Points on a hilly landscape, in no order, each with its height.
From any point a ball rolls to the lowest of the 4 points nearest to it. It stops when none of these is lower. Distance is the straight distance between rows; heights are no part of it.
j_844 (h 2.59): [ -3   1 -16 -17  15 -43  31  12  -3 -16  18 -11   0  -6   8  25  23   2
  -8   0]
j_278 (h 2.67): [-32 -27  37  29 -24  72 -42  -6  12  28  -8  11 -22   2  -4  -3  17  21
 -18   0]
j_808 (h 1.29): [ -8  45  43  72 -16  42 -17 -26  30  37 -60  37  -9  11 -22 -54 -41 -12
  40 -30]
j_768 (h 4.36): [ 84  28 -37 -42  39 -88  16 -32 -36 -25 -31  46  11   2 -29   4 -11 -26
  50 -26]
j_481 (h 5.84): [-14  31   9  20  16 -17  -2   5   9  10 -38  32  26  11  -4 -23 -25  -5
  34 -11]
j_307 (h 3.06): [ -9 -10   7   8   0   7  14   7  11  -1  15  -4   2   9  -4  -1  19   1
  -2 -10]
j_780 (h 1.37): [-11 -46  27   9 -45  64 -39  15  -5  18  23 -14  -4 -12   7  13   2   0
 -23  25]
j_546 (h 2.70): [ 33 -26 -42 -63 -16  -6  38  25 -34 -38  54 -47  -3 -28  25  29  34  10
 -65  27]
j_967 (h 1.01): [-38  25  36  47 -23  53 -43 -14  13  34 -37  18 -30  15  14 -26 -26  10
  31  -5]
j_147 (h 1.67): [-20 -11  22  34   1  26 -16  -7  21   0  -6   9   0  20   9  -5   2  -6
   2  -4]
j_774 (h 3.04): [ 11  41  18  32  14  13  -7 -12  36  18 -43  32  14  13 -44 -45 -16 -11
  36 -29]
j_122 (h 2.52): [ 22  -8 -53 -52   8 -29  35   6 -27 -31  27 -15  -9 -27  15  29  20  11
 -12  18]
j_370 (h 2.64): [ 11  11 -24 -18  22 -44  35  -9  12 -23  -5   6  11 -14   0  21  -6   5
   5  -7]
j_709 (h 1.18): [ -1   5   0  25  12  -8   5   8  33  -1 -10   8   1  27  -3 -17 -13  -7
   5  -3]
j_918 (h 1.19): [-17  18  20  31   3  22 -23   2  13  15 -25   0   4  23  -1 -21 -29  -7
  19  -6]
j_871 (h 3.10): [ 34  26 -18 -30  11 -64  40  -9  -2 -28 -13  27  16  -4  -6  10 -23 -16
  16 -17]
j_962 (h 2.47): [ -2 -16 -19  -1   7  -1  -3   6  -7   1  32 -16   0   3  -4   8  39  16
  -8  14]
j_191 (h 2.85): [  9  20  -4   0   9 -45  33   5   8 -10   7  14   0  -2   3  -4  -4 -11
   5   3]
j_333 (h 1.94): [ -6 -24  -9  -2   0  11  -4  15  -8  -8  31 -21   8  -2   9  -4  28  12
 -13  15]
j_212 (h 2.31): [-29 -54  10  11 -36  57 -48  20 -11  13  26 -27   5 -25  22  12  14   4
 -47  37]
j_440 (h 2.66): [ 26   8 -22 -37  28 -57  30   3 -13 -47   9  11 -11 -16  -6  29  -2  -6
  -9  -7]
j_384 (h 1.38): [-21 -26  12  21 -19  42 -29  14 -11   5  33 -30   0   0   1   7  25  10
 -11  16]
j_498 (h 3.16): [ 26  35 -14  -2   7 -46  21  -3  -1  11 -26  36  17   2 -14 -14 -13  -4
  36  -5]
j_680 (h 1.21): [-15 -16  29  34  -5  42 -22  -4  16  31 -16  -1   0  13  11 -23 -19   7
   6  -6]
j_268 (h 1.86): [-14 -23  -4   6  -2   6 -15  12 -15   3  34 -17   4   7  10  -2  25   2
 -25  16]
j_588 (h 3.19): [ 27 -22 -53 -74  14 -34  46   7 -15 -42  44 -44   0 -14   6  40   8   4
 -27   6]
j_39 (h 2.58): [ 29  -2 -56 -60  17 -42  31   2 -14 -37  20 -31 -17 -27  -8  32  13 -15
 -20  -8]
j_330 (h 2.11): [-36 -19  46  33 -45  80 -42  -9 -13  33 -16   1 -13  -1  16  -2   5  23
 -45  28]
j_269 (h 3.61): [  2  32   0  -2  16 -29   3   4  13  12 -17  20  24  11  -3  -2 -17  -8
  15  -4]
j_195 (h 4.45): [ 54  41 -32 -39  15 -81  26 -12 -22 -14 -34  29   8   4 -24   1 -17 -24
  31 -18]
j_834 (h 3.63): [ 49  27 -25 -38  10 -80  37 -17 -21 -33 -10  31  17  -1 -24  18 -19 -23
  30 -15]
j_156 (h 3.21): [ 18  37  20  23   8 -12  -7  -9   9  13 -40  42  18  17 -27 -24 -20 -10
  35 -22]
j_866 (h 2.48): [ -4 -33 -27 -27 -16   1  20  12 -13  -7  45 -29  11 -18  12  11  29  14
 -54  42]
j_598 (h 1.56): [ -6 -18  17  29 -11  42 -35   8   3  15  16 -14 -10  -3   2   1  17  13
 -26  -2]
j_510 (h 4.34): [ 64   4 -47 -60  36 -86  32 -28   2 -44  -2   9  16 -16 -29  17  -5 -42
   8 -13]
j_13 (h 3.84): [ -1   9  -7   9  15 -33  19 -14   7   1   1   1  15   3   1   5  -4  -5
  12   0]
j_522 (h 1.97): [-16 -43   4   4 -32  39 -32  15  -6  12  32 -34  10  -5   5   5  19   8
 -35  24]
j_301 (h 4.19): [-10  11  -7  -3  12 -30  20   2   6  -7   8   3 -24   6   2  18  24  -2
  -4  -2]
j_778 (h 1.48): [-23 -27  23  31 -17  52 -25  -1   7  11  -3  -4 -20  11   4  -4  19  -1
 -13 -14]
j_807 (h 2.91): [-13 -42  -6 -10 -15  25 -16  22 -11  13  37 -28   8 -13  10   0  26   9
 -32  26]
j_303 (h 3.59): [ -8 -39   2 -16 -24  13 -16  28 -18   3  33 -32  18  -7  16  12  28   9
 -26  22]
j_97 (h 1.76): [-19 -15  14  11   9  20  -7  -9  15   4   5  -1   2  18  -5 -10  12   2
   5 -11]
j_371 (h 2.87): [ 24  21 -25 -39  21 -52  56  -8  -9 -40   7  13   9 -17   0  14  -7 -14
  -7  -5]
j_665 (h 2.62): [ 15  16 -22 -31  24 -37  38   1  11 -29  12  -1 -14 -14  -4  24  11   6
   6  -8]
j_207 (h 4.16): [ 71  24 -45 -56  40 -91  29 -22 -16 -34 -27  23  10  -2 -18  22 -16 -33
  40 -30]
j_459 (h 1.22): [-40  20  45  50 -25  62 -37 -22  20  34 -31   4 -24  10  20 -23 -28   5
  17 -12]
j_896 (h 1.03): [-20   0  18  34  -2  31 -15 -15  13  21 -17   3  -5  20  10 -12 -26  -7
  22  -3]
j_789 (h 3.14): [ 24  29 -12 -18   9 -54  32  -5  -3 -15 -10  41   9 -15  -3  -2 -22  -4
  31  -7]
j_624 (h 1.49): [ -7 -25 -23 -18 -10  -2   3  18 -17   3  35 -32  -2  -7   7   9  34  20
 -15  21]
j_898 (h 2.07): [-59 -31  49  29 -50  76 -49  13  -4  36  -2 -21 -18 -12  25  19  11  29
 -31  26]
j_605 (h 3.31): [ 10  34  16  24  15   5 -13   0  12  26 -32  31   5   8 -24 -38  -6 -11
  42 -11]
j_91 (h 3.80): [ -3  22  22  16   4  -2 -18  11  18  18 -26  16  10  23   1 -28 -27 -24
  39  -8]
j_593 (h 1.96): [  5 -15 -27 -43  -8 -18  19  16 -21 -29  33 -33  -4  -6  16  27  22  16
 -29  17]
j_200 (h 1.60): [-37 -20  24  34 -17  51 -32 -25  10  15  -6  -1 -14   8  13 -14 -12   0
 -11 -12]
j_713 (h 1.63): [-22 -12  -2   7  -4  21 -12  19 -15   7  23 -23   6  -3   2  11  36  10
 -13   8]
j_274 (h 2.27): [ 14 -30 -23 -50 -16 -12  40  15 -25 -24  52 -44   3 -28  18  19  31  12
 -52  32]
j_868 (h 1.62): [-19  25  21  18  12  12 -17   8  20  20 -36   9  -1  14  -3 -22 -25  -9
  35  -5]
j_721 (h 1.16): [-26 -34  30  22 -35  64 -50   5 -14  21  -3 -18 -20 -12  18   7   7  27
 -34  27]
j_790 (h 1.05): [ -8   7  39  42   4  36 -24  -9  16  36 -28  12 -13  20   0 -33 -30 -10
  25   1]
j_642 (h 0.88): [ 17 -24 -47 -57   0 -27  32  14 -30 -30  45 -41  -2 -20   5  30  14  15
 -39  24]
j_861 (h 3.42): [ 33 -23 -61 -60 -11 -15  44  16 -28 -44  45 -49  -2 -25  14  34  25   6
 -56  20]
j_829 (h 2.53): [-35 -13  43  46 -23  65 -41 -27  22  35  -3   1 -10   9  22  -6   2  25
 -13   5]
j_894 (h 1.52): [-11  -1  16  10  18   7 -11  -1  22  11  -4   2  13  12  -6 -10 -26  -7
  16  -5]
j_905 (h 1.87): [-21   5  45  48 -24  60 -35 -26   5  24 -15   2 -11  16  22 -16 -13  13
  -1 -12]
j_745 (h 1.11): [-32  39  40  54 -12  39 -27 -14  17  30 -49  29  -7  11 -17 -39 -25  -1
  36 -18]
j_977 (h 1.50): [ -8  25  40  53  -6  25 -27 -12  31  19 -47  28 -16  12 -13 -42 -31  -5
  35 -30]
j_699 (h 2.40): [-58 -31  52  37 -46  83 -63   2   3  40  -4  -6  -9  -5   6   7  18  33
 -31  24]
j_49 (h 3.83): [  8  42  15  15  24  -6 -12   8  24  11 -32  24  11  16 -26 -32 -12  -6
  44 -13]
j_663 (h 3.18): [ 36  56  -6  -4  12 -40  13  -7  -6  -4 -31  50  15  13 -20 -19 -14  -9
  37 -16]
j_775 (h 2.29): [ 17 -21 -54 -42   5 -21  28  10 -32 -29  32 -34  -7 -26   5  31   9  17
 -11  11]
j_420 (h 3.02): [ -2  14   9  -1  20 -35  30   0   5 -11  -7  12  18  14   0   6 -21 -10
  31   3]
j_154 (h 2.54): [ 21  44  35  50  15  24 -11 -23  30  28 -53  38   0  16 -39 -49 -21  -9
  33 -36]
j_197 (h 4.33): [ 33  10 -28 -40  17 -66  54  -3  -6 -36   0  17   4  -7 -15  20 -23 -18
   7 -11]
j_43 (h 1.85): [ -2 -21 -34 -32  -7 -15  14  18 -22 -14  33 -24   6 -12  19  18  16  13
 -21  22]
j_769 (h 8.37): [-24  -9   3   8  19 -16  15  10  13  -3   5   5  -5  11   3  -2  11  -1
  -3 -10]
j_162 (h 2.56): [ 11   1 -36 -35  12 -46  30   8 -24 -29  27  -6 -16  -6   6  22  18  10
 -18  12]
j_116 (h 0.77): [-37  13  33  45  -5  50 -26 -13  13  28 -27  13  -8  16  15 -27 -35 -11
  25  -8]
j_928 (h 1.91): [-31 -35  26  19 -26  58 -37   0  -5  21  11 -18 -26  -9  -1   0  22  -3
 -21   2]
j_955 (h 3.33): [ 22  44  -9   2  16 -44   2  -1  -2  21 -30  37  19  14 -16 -14 -20 -12
  35  -9]
j_380 (h 3.41): [ -7  -4  17  14  11  -7   2  -4  19  11   6   1  13  16   6 -11 -16  -5
  17 -12]
j_172 (h 3.07): [ 32 -25 -59 -81   7 -36  43  15 -26 -44  42 -41   0 -22   5  34  15   4
 -50  26]
j_742 (h 2.65): [ 34   7 -36 -62  33 -62  38   0 -15 -47  13  -4  -5 -29 -16  34   7 -24
  -5 -23]
j_545 (h 1.40): [-24 -20  28  46  -6  49 -33  -1  16  16 -14  -8  -2  11   6  -9   1  14
 -11 -17]
j_972 (h 1.64): [-17 -12  11  23  -1  28 -17  -3  10   6   4  -9  -9   0  10  -3   9   8
  -3  -3]

Two balls start at each pair of points below. Name the first point that both come to, or write never.
j_371, j_510 -> j_642
j_307, j_191 -> never
j_301, j_440 -> j_844

Write out the way that a ball takes from each point below.
j_207 -> j_834 > j_871 > j_371 > j_370 > j_665 > j_844 > j_162 > j_593 > j_642
j_97 -> j_972 > j_778 > j_545 > j_680 > j_896 > j_116
j_768 -> j_834 > j_871 > j_371 > j_370 > j_665 > j_844 > j_162 > j_593 > j_642
j_197 -> j_440 > j_665 > j_844 > j_162 > j_593 > j_642
j_195 -> j_871 > j_371 > j_370 > j_665 > j_844 > j_162 > j_593 > j_642
